Points on a hilly landscape, in no order, each with its height.
A ball rolls from a point to whichever of its 5 nearest points has the largest drop for the distance, and stops where none of them is lower. Distance is the straight distance between rows; heights are no part of it.
pegeg: [  5  -2 -10  -9 -15   9 -12   5 -13 -22 -24 -10  13   9]  (h 663)
Vug: [  2  17  11   9  19   6  28   9  -3  12  13   3  -4 -17]  (h 406)
gelo: [-29   5  -2 -10 -10   9  -2 -14  27   6  -7 -16  13  -1]  (h 116)
ripiz: [ 13   1  -6   7  15   4  -4  11 -27 -13  -7  15 -10  17]  (h 560)
Naze: [-30  -6   0 -13 -10  -4 -18 -24  25  12 -10  -3   3  -6]  (h 276)
nutun: [-25   5 -13   5  -9   2   4 -17   7   2 -11   8   3   1]  (h 398)
zifub: [-26  -5  13 -26 -13   4   0  -4  46  16   3 -14  13   3]  (h 304)
Kam: [ 36  -1   7 -16  24   4 -12  16 -22  -6  12   6 -24   1]  (h 723)
Nav: [  9   8   1   8   2  10  18  14 -14  -7  -6   0   7   1]  (h 178)
nel: [-15   6 -13   1  -7   6   1  -3  -9 -10 -20 -10  11   6]  (h 599)
budaf: [-20  -2  -4   6 -19  -3  26  -9  43  12  14  -6   4 -11]  (h 246)
Gez: [-12  -5  -4  23  18 -13   6 -16  -6  16   2  21 -12 -17]  (h 374)
Lokas: [  6   7  -1   4  33  -1   0   9 -28  -3  -2  19 -27   2]  (h 475)
pap: [-20  -2  -8  20 -11 -12  22 -17  15  16  12   4   2 -16]  (h 245)
mugo: [ 22   0   0   7   9   3  -6  25 -25 -15  -9   3   0  11]  (h 687)
Gediz: [ 14  11   3   9 -19   8  15  18 -14  -3   2 -13  17  -1]  (h 624)
renas: [-19 -18  19 -27  -9 -14  -1 -11  61  20  21  -7  10   6]  (h 286)
kurun: [ 36   5  12   9   1  -1   1  29 -23  -6  13  -5   3  -6]  (h 610)
sas: [-30  -2 -10   2  -3  -9 -15 -29   0  -5 -22   9  -2   4]  (h 501)
Muv: [-26  -4   2 -16 -18  -2   1 -19  41  16   4  -9   8   1]  (h 248)
rizif: [-9 12 -9 25  5 -2 22  0  2 11  4  2  1 -4]  (h 146)
Kes: [ 42  -2  19  -1   5 -13 -18  34 -13 -14  24 -12  11 -17]  (h 194)
dorem: [-22 -17   8 -16 -20 -14  -5 -25  44  25  19  -3   2  -3]  (h 260)
Did: [ 41 -13   4  -8  19  -4 -27  23 -18 -11  12   5 -15   6]  (h 648)
sike: [ 37   4  22   5   0  -5   6  25 -20  -5  17 -15  15  -6]  (h 520)
Boken: [ 45 -15  -1 -25  22   3 -41   8  -8  -8  17   3 -35   4]  (h 696)
Poko: [ 45  -7  11 -16  14  -8 -24  22 -16  -8  26  -4  -7 -12]  (h 518)
pob: [-23   3  -8   0 -17  -3  15 -13  28  10   6  -3   8  -6]  (h 114)
dez: [ -5   2 -14  15  10  -3  -1  -3 -16 -10 -16  19  -8   6]  (h 431)
lizo: [ -5  13   1  10  24  -4  23   3  -6   7   6  11 -13 -13]  (h 364)
Molu: [ 14  -1   2   1 -25   5  -3  12 -18 -17 -16 -21  20   2]  (h 668)
fegos: [-29 -14  -6   0 -24 -14  -9 -37  24  26   8   9  -7  -5]  (h 293)
fon: [ 23  -8  -7   8   4   4 -10  16 -26 -15  -8   8   2  15]  (h 654)
sulin: [-23  -5 -12  -7  -3   4 -19 -20 -13 -25 -37   3  -2  15]  (h 631)
zut: [-4 14  8 22  0 11 38  5 14  8 13 -3  2 -5]  (h 395)
tufu: [-17   3  -9  24  14  -7   8  -7  -9   9  -5  20  -8  -6]  (h 333)
Bere: [ -2  11   2  14  31 -12  13  -4 -11   9   2  23 -19 -12]  (h 404)
fono: [-27   1   3 -19 -10  12 -10 -16  10  -3 -21 -20  16   5]  (h 357)
lumiv: [ 17 -10 -15   7   3  -1 -20  10 -31 -32 -18  16  -5  26]  (h 733)
Zivel: [  3   4   5 -14 -18  15 -11   0   0 -13 -23 -27  21  12]  (h 547)
Zaru: [-26 -14  11 -14 -12 -11 -11 -29  36  21   8  -2   6   2]  (h 274)
geka: [-23   4 -13   7  -4   6   0 -14  -8  -9 -19   9   4   4]  (h 496)
sodem: [-22 -13 -11  17 -18 -17  -6 -41   0  22   3  17  -9 -16]  (h 340)
dafoz: [ 40  -6   8   6  -1  -3 -17  33 -25 -13   7  -8   7  -5]  (h 462)
pugi: [  6  16   0   7  19   6  17   4 -12   3  -1  14 -12  -1]  (h 473)
moro: [ 25  12   8  -5  17   3  11  18 -20  -4   9   7 -13  -1]  (h 726)
vobi: [-24  -8   2 -11 -19  -6  12 -17  49  21  12  -6   7  -7]  (h 224)
Maluv: [-22   5   9 -20  -9  14  -2  -6  34  11  -7 -23  16  12]  (h 284)
safog: [ 35   2   2   6  -1  -2 -10  26 -26 -14   4   1   5   5]  (h 600)
sefi: [ 29  -9  -2  -2  19   5 -22  15 -33 -12   1  15 -22  17]  (h 636)
futip: [  6   8  -3   3 -19  11   8   9 -13  -9 -13 -21  12   4]  (h 669)
pere: [-19   2  -7   1 -13   8   9 -12  20   7  -7  -9  10   0]  (h 263)
bilan: [ 17   3   5 -21  33   4   3   9 -17  -6  13  15 -31   1]  (h 621)
sizir: [-15   8  -3  10  -9  12  28  -3  18   1   2 -14  12  -4]  (h 437)

Two balls start at each pair of points below. Name the first point that both come to, or write none.
Boken / lumiv: none
sodem / geka: pob
fon / bilan: tufu
Kam / safog: Kes

Where does a ball stop that starts at each point below?
Zaru: pob
Did: Kes
Bere: rizif
sefi: rizif
